Each row is a point on a tangle of strands that fork and nearly touch. The rows are in no order.
In the rows, 128 means zero.
Points whose rows are less than 83.1 apart are linked; no others are. Some points are linked to none.
lis: [146 111 127 171 146 113 141 141 111 124 145  99 162  66 103 153 107 127
 175 178 106 171 126 165 165 123 111 139]
gan: [167 123 107 114 111 106  90 130 128 153 149 103 139 134 206 131 127 177
 160  94 131 155 157  93 100 162  93  48]
Labov: [ 85 117 156 131 124 127 117  95 157 123  74 119 109 158  87 109 180 117
 128 100 137 117 119 185 129  98 153 149]
bip: [171 116 121 146 138  85 123 157 108 134 125 109 167  60 146 146 124 162
 185 159 130 171 123 155 145 139 100  93]
pafu: [125 157 146 117  95 122 120 109 175  97 107  79 153 140 147 147 176 145
 190  88 118 135 157 158 124 134 103 111]
goziz: [ 98 122 157 141 134 148 140 102 139 104 114 118 132 134  72 129 147 100
 133 132 114 122 124 172 148 107 142 181]
Bodun: [146  76  73 124 151  74  94 145 107 181  88 157 103  95 162 100 119 187
  80 156 201 130  91 122 120 101 122  62]
pasa: [182 147  92  94 131 106 127 166 111 139 101 134 154  95 189 141 124 159
 130 146 144 146 107 126 124 159 107  95]
Pibag: [ 91 138 167 127 131 168 153 104 128 100 124 156 116 156  71 121 142  76
  95 120 109  95 118 139 142 114 156 206]
pep: [192 189  88  92 123 113 174 158 108 124 109 114 177  97 180 151 112 130
 153 152 124 147 118 137 118 183 102 113]
gif: [ 98 140 156 112 114 146 120 101 162 108  84 120 116 178 102 123 176 112
 124  91 129  96 132 166 137 112 148 157]
Somob: [174 196 116  73 111 168 170 168 130 125 148 125 112 173 179 128 103 109
  92 126 118  78 115  69 100 173 123 152]
giz: [ 88  56  88 116  91  95  85 124 133 191 115 132  91 174 125 120 135 190
 105 121 175 121 175  99  96  99 177  35]
Bilu: [113 148 152 145 137 152 118 150 116 128 211 186 115 107 139 119  87  96
 113 103 107 110 151  52 116 152 122 144]
ral: [123  94 144 166 153 125 129 141 109 126 151 122 143  75  85 134 107 119
 160 175 110 166 118 152 156 109 127 147]
munog: [103  91 147 133 162 138 120 130 111 135 123 164 111 123 101 111 127 114
  94 142 140 132  99 134 129 107 147 150]
pap: [ 80 121 173 144 132 172 147 110 116 110 140 194 105 143  71 110 130  74
  82 125 112  99 112 123 128 112 163 206]
gele: [100  85 105 112  98 129  84 119 147 158 121 135  93 195 145 120 142 159
 106  99 155 107 170 104 105 110 160  67]
tilan: [147 115 127 119 163 128 120 168 102 132 148 152 135 105 146 135 104 134
 114 149 128 138 112 108 138 137 126 121]
zoluz: [189 141  98  98 126 121 111 160 104 150 145 128 144 126 212 135 105 153
 121 127 134 140 126  80 113 176 109  80]
Fome: [ 74  90 181 165 141 155 142  98 111 123 130 189  97 131  65 100 135  80
  83 130 122 123  96 138 115  96 171 193]
Bib: [156 113 116 141 132  74 113 147 128 137  84 116 150  56 135 131 141 180
 175 161 149 164 106 168 140 113  98  90]
lomi: [104 106 118 104 102 147  96 118 152 140 105 141  95 198 141 114 152 139
  95  92 149  96 149 119 116 115 158 104]
sato: [ 79  60  81 119 102  76  94 109 132 201  83 130  83 152 117 109 145 193
  90 129 197 123 146 119  97  90 173  39]
luv: [148 153  99 134 144  81 144 104 140 119  64 110 153  49 113 138 141 148
 136 178 150 151  80 188 144 106 106 142]
Lonon: [ 84 128 172 122 103 152 123  91 152 106  95 137  98 199  82 111 179  94
 114  77 117  84 133 161 135 110 161 172]
mok: [193 125  90 106 136 101 108 174  94 156 118 141 149  95 202 137 110 169
 126 147 149 146 112 107 126 161 110  72]
Sof: [ 86 104 152 170 144 121 137  71 128 118  91 101 123 104  53 109 151  88
 124 157 133 143  90 195 136  87 151 191]
debag: [ 77 127 168 119  91 144 124  76 161 119  72 140  79 221  81 102 191  91
  95  59 128  78 128 171 128 108 173 163]
Linag: [103  69 139 176 159  88 115 119 105 146 101 117 118  74  71  91 133 130
 145 174 153 170  84 168 133  78 128 138]
Genop: [134  83  94 122 110 126  74 139 123 165 172 148 106 163 176 119 100 167
 103 115 149 125 167  62 103 125 146  42]
fero: [156 138 101 108  99  97  98 139 147 134  93 112 146 112 193 142 155 182
 167 118 141 150 135 137 113 145  96  58]
bupop: [ 95  65 126 157 158  87 105 130 108 163  94 139  96 103 105  91 142 150
 117 153 172 149  92 149 119  86 134 103]
doto: [147 186 125  96  85 119 136 105 169  99  99  81 167 128 171 148 168 146
 188  95 115 144 152 150 112 161  88 104]
suna: [115 137 163 163 145 140 123 146 113 124 217 168 128  89 127 127  85 100
 140 115 100 133 156  73 123 147 116 136]
vosod: [130 133 144 126 152 146 131 158 113 116 170 161 132 120 134 134  98 109
 112 134 113 122 129  92 133 144 128 139]
niz: [122 139 167 169 143 135 135 129 122 115 216 137 139  89 114 137  91 104
 166 118  87 144 160  89 133 144 107 139]
zafu: [128  91 115 114 140 146  95 155 111 150 151 180 100 143 158 116 103 134
  79 134 146 119 126  82 121 125 145 103]
Kol: [155 102 133 143 166 110 118 170  92 136 157 142 145  74 135 136  99 141
 144 164 124 157 116 123 148 134 119 108]
fiz: [ 89 144 146  98  95 149 121  80 171 126  59 137  78 218 102  98 184  94
  75  64 146  71 116 162 129 111 175 162]
Bif: [134 167 148 140 115 137 163  95 144  89 171  76 161 134 119 155 130 110
 184  99  83 133 169 128 140 149  89 154]
remif: [146 166 106 129 158 146 187 145 114 103 128 121 158 110 107 154  93  99
 113 166 108 128 109 149 150 136 127 177]
Kis: [104  78 149 171 155 120 125 121 108 132 125 121 125  80  68 112 122 115
 148 174 123 166 102 166 144  89 136 159]
lufo: [173 177  92 102 135 118 172 152 120 114  95 116 169  95 150 155 119 131
 136 157 128 142 104 156 135 153 112 139]
gev: [122 190 156 109  95 152 161  93 156  77 143  82 141 175 121 144 156 101
 161  73  92  92 161 120 135 142 105 171]
zud: [174 132  91 101  96 124  87 121 137 157 151 105 133 160 213 126 122 176
 137  86 136 142 160  74  89 163 101  49]
nadi: [165 139 118 102 129 134 114 152 121 135 155 128 133 141 188 137 111 139
 120 113 126 130 135  79 115 162 110 100]
Patu: [179 129  88 101 104 133  87 128 127 163 170 123 124 163 210 120 103 168
 112  94 135 133 156  49  95 159 115  58]
mim: [145 159  95 160 137 128 179 120 130 105 114  87 172  87 106 173 113 116
 155 175  99 151 125 192 162 136 104 169]
tekof: [108 121 133 153 147 117 136  93 137 116  90  96 139  91  72 126 143 114
 136 158 133 145 100 196 148  93 135 176]
Lep: [161 163 131 127 131 123 155 129 121 109 162  94 171 112 152 153 115 125
 170 119  99 150 146 122 130 165  94 125]
pevi: [103  57 116 142 120 123  81 147 116 169 171 165  89 154 148 114 107 158
 112 126 144 133 164  77 105 115 148  52]
som: [113 163 142 110 144 169 171 123 128  99 116 140 126 151  84 130 121  84
  88 137 114  93 104 135 144 122 148 206]
zelif: [120 139 140 128 144 146 147 126 134 102 124 119 147 122  95 143 131 109
 131 139 113 126 124 156 150 122 131 174]
naf: [133 154 157 166 139 136 157 113 125 106 205 110 152  98 114 149  94 104
 174 121  78 145 165 106 141 150  96 145]
pabu: [203 177  80  78 128 112 156 177 102 145 101 131 160 100 198 143 112 142
 128 159 139 139 101 119 113 182 110 106]
maf: [ 70  89 188 166 109 135 124  91 145 120 101 125  98 168  50 103 177  98
 154 101 108 131 135 177 128  92 164 162]
gesit: [135 148 124 114 156 145 158 140 122 109 118 129 147 119 108 142 114 109
 109 152 121 124 105 143 145 128 132 173]
mez: [153 110 132 136 128  99  96 139 124 145 161  98 140 114 181 132 127 167
 184 102 121 165 155 104 112 152  92  58]
raro: [ 92  65  87 134 126  69  96 121 125 191  77 136  84 126 126  99 144 189
  96 140 198 130 122 130 108  88 144  50]
kevu: [123 147 111 147 140 102 144  90 151 112  71  91 149  69  90 140 147 130
 144 171 136 148  93 205 151 100 118 165]
ziloz: [117 165 148 103 111 154 139 113 158  93 100 108 136 169 112 137 162 107
 133  98 118  97 136 151 143 127 133 173]
vun: [129  98 125 151 143  82 110 135 129 137  87 112 135  68 107 116 141 164
 163 161 153 162  99 176 141  94 111 110]
zozag: [160 168  93 104 141 104 151 130 135 118  68 120 158  78 136 146 135 146
 126 161 145 141  85 171 137 127 112 140]
mit: [ 69  93 170 154 115 120 116  93 151 133  80 119  96 168  66 101 185 115
 144  98 130 130 126 186 121  90 162 139]
sozo: [163 193 124  89 113 168 155 157 127 127 175 140 106 163 175 123  91 107
  92 112 110  83 126  43 102 170 118 147]
sazus: [108 130 122  91 108 154 110 113 158 133  82 138  94 196 136 111 160 124
  83  92 155  87 125 130 123 114 158 135]
sunam: [141 178 133 109 120 167 134 153 122 130 194 168 102 145 165 118  84 101
  89 102 111  84 138  31 108 162 121 148]
lib: [115 185 139 124 126 173 186 130 128  81 149 134 134 153  92 139 109  75
 110 131  94  84 133 119 147 134 132 201]
lif: [164 107 128 141 147  98 112 165 100 136 143 122 156  78 152 140 116 156
 165 151 128 162 122 130 142 140 109  90]
pip: [191 197  95  57 101 168 169 176 137 141 127 118 110 175 197 129 111 123
  84 141 136  80 101  84  86 177 130 145]
bod: [ 92 173 160 142 112 173 173 106 130  76 163 138 127 153  73 140 128  70
 125 117  82  81 149 124 153 127 133 207]
zigel: [149 105 142 141 142 106 103 154 112 136 169 118 142 102 160 135 115 151
 171 126 120 162 143 108 128 143 103  79]
vab: [121 183 149 104 106 159 156 113 150  80 128 102 138 176 115 141 150  97
 136  94 104  86 146 129 141 137 123 179]
Vukel: [111 110 151 132 158 152 128 149 109 122 153 178 119 115 106 123 106 103
  96 146 123 126 111 111 133 123 143 158]
Femom: [140 135 117 153 136 120 150 125 131 113 119  91 168  81 104 161 123 129
 166 169 111 158 124 184 159 124 112 151]
nonog: [102  88 129 171 147  69 109 118 126 147  72 106 117  70  84  90 151 151
 159 165 166 163  89 177 130  77 117 114]
bosov: [122 161 163 132 103 137 146  90 158  85 154  75 151 151 116 146 155 114
 187  80  92 121 171 133 136 138  97 150]
Zem: [ 86  85 156 147 164 142 133 109  99 133 126 185  96 123  88  94 127  92
  67 146 144 130  79 128 115  99 162 173]
zosaf: [170 145 124 146 148 115 157 146 101 117 166 107 174  83 144 159  99 123
 165 152 100 162 136 129 145 160 104 120]
Tazus: [113 144 162 127 104 134 117 105 163  95 133  85 140 160 127 139 168 126
 184  80 108 123 165 141 128 127 112 129]
gavor: [118 139 138 126 127 161 111 152 118 133 196 192 102 135 155 116  90 103
  90 107 118  97 145  42 114 151 130 137]
kiz: [104 145 119  83  90 152 111  94 177 138  58 131  79 214 128 103 173 120
  70  76 160  74 122 145 122 113 172 138]
dil: [161 108  87 108 107 138  79 139 122 161 177 145 114 165 194 118  94 164
  95 110 145 122 157  45 100 141 135  55]
Lof: [133 163 144 154 131 144 170 111 130  91 180  96 160 120 110 158 108  99
 165 128  81 133 158 127 148 148  99 159]
Beb: [147 167  90 153 151 143 198 133 117 100 124 106 166 103 104 167  90  98
 129 178  94 137 118 174 162 138 113 180]
lezol: [155 125 137 157 166 120 140 165  91 128 181 139 157  69 130 147  83 121
 146 166 104 158 126 115 149 149 120 121]
velo: [106  60 109 129 125 142  89 144 110 169 162 196  86 150 145 106  97 144
  71 132 155 123 144  73 105 112 163  77]
Sep: [146 122 114  99 129 151 106 156 122 138 147 154 114 155 173 126 108 133
  90 123 138 112 127  78 121 142 133 111]
luz: [118  71  91 134 140  73  93 139 123 178  84 141  97 107 141 103 136 189
 107 145 188 135 109 136 118  94 125  60]
Zevag: [102  74  91 119  94 110  79 129 140 172 131 126  99 181 149 123 134 181
 117 110 159 121 178  97  98 110 156  38]
dem: [ 84 109 175 157 118 148 136  84 143 106 109 117 120 148  51 119 163  88
 144 119 106 124 129 183 143  97 154 188]

A fork is a point with three links. Follow the links from the first point to the second and name the forks in between, in order.
bod / lezol => Kol
sozo / ziloz => bosov
mit / fiz => gif
lomi / suna => gif bosov
vun / Sep => lif
pafu / remif => bosov gif
velo / Vukel => lif Kol

A fork is a point with three links, a tip a point with one. Leave the first point through the second and follow the links. Name the first fork or tip that comes.
Femom / lis => lif
som / Pibag => Kol
sato / giz => gif
munog / Zem => bod
suna / Bilu => pip
sozo / sunam => bosov
gele / Zevag => Bodun

Follow the links from the first point to the second, and from the first to the third. Name the last point that the two ways share.
doto / vab / suna => bosov
lezol / lis / Sep => lif
gavor / mit / debag => gif
Zem / zud / ral => lif
Lof / Beb / kiz => gif
niz / Lonon / doto => bosov
zosaf / Femom / Vukel => Kol
Sep / vosod / zosaf => Kol
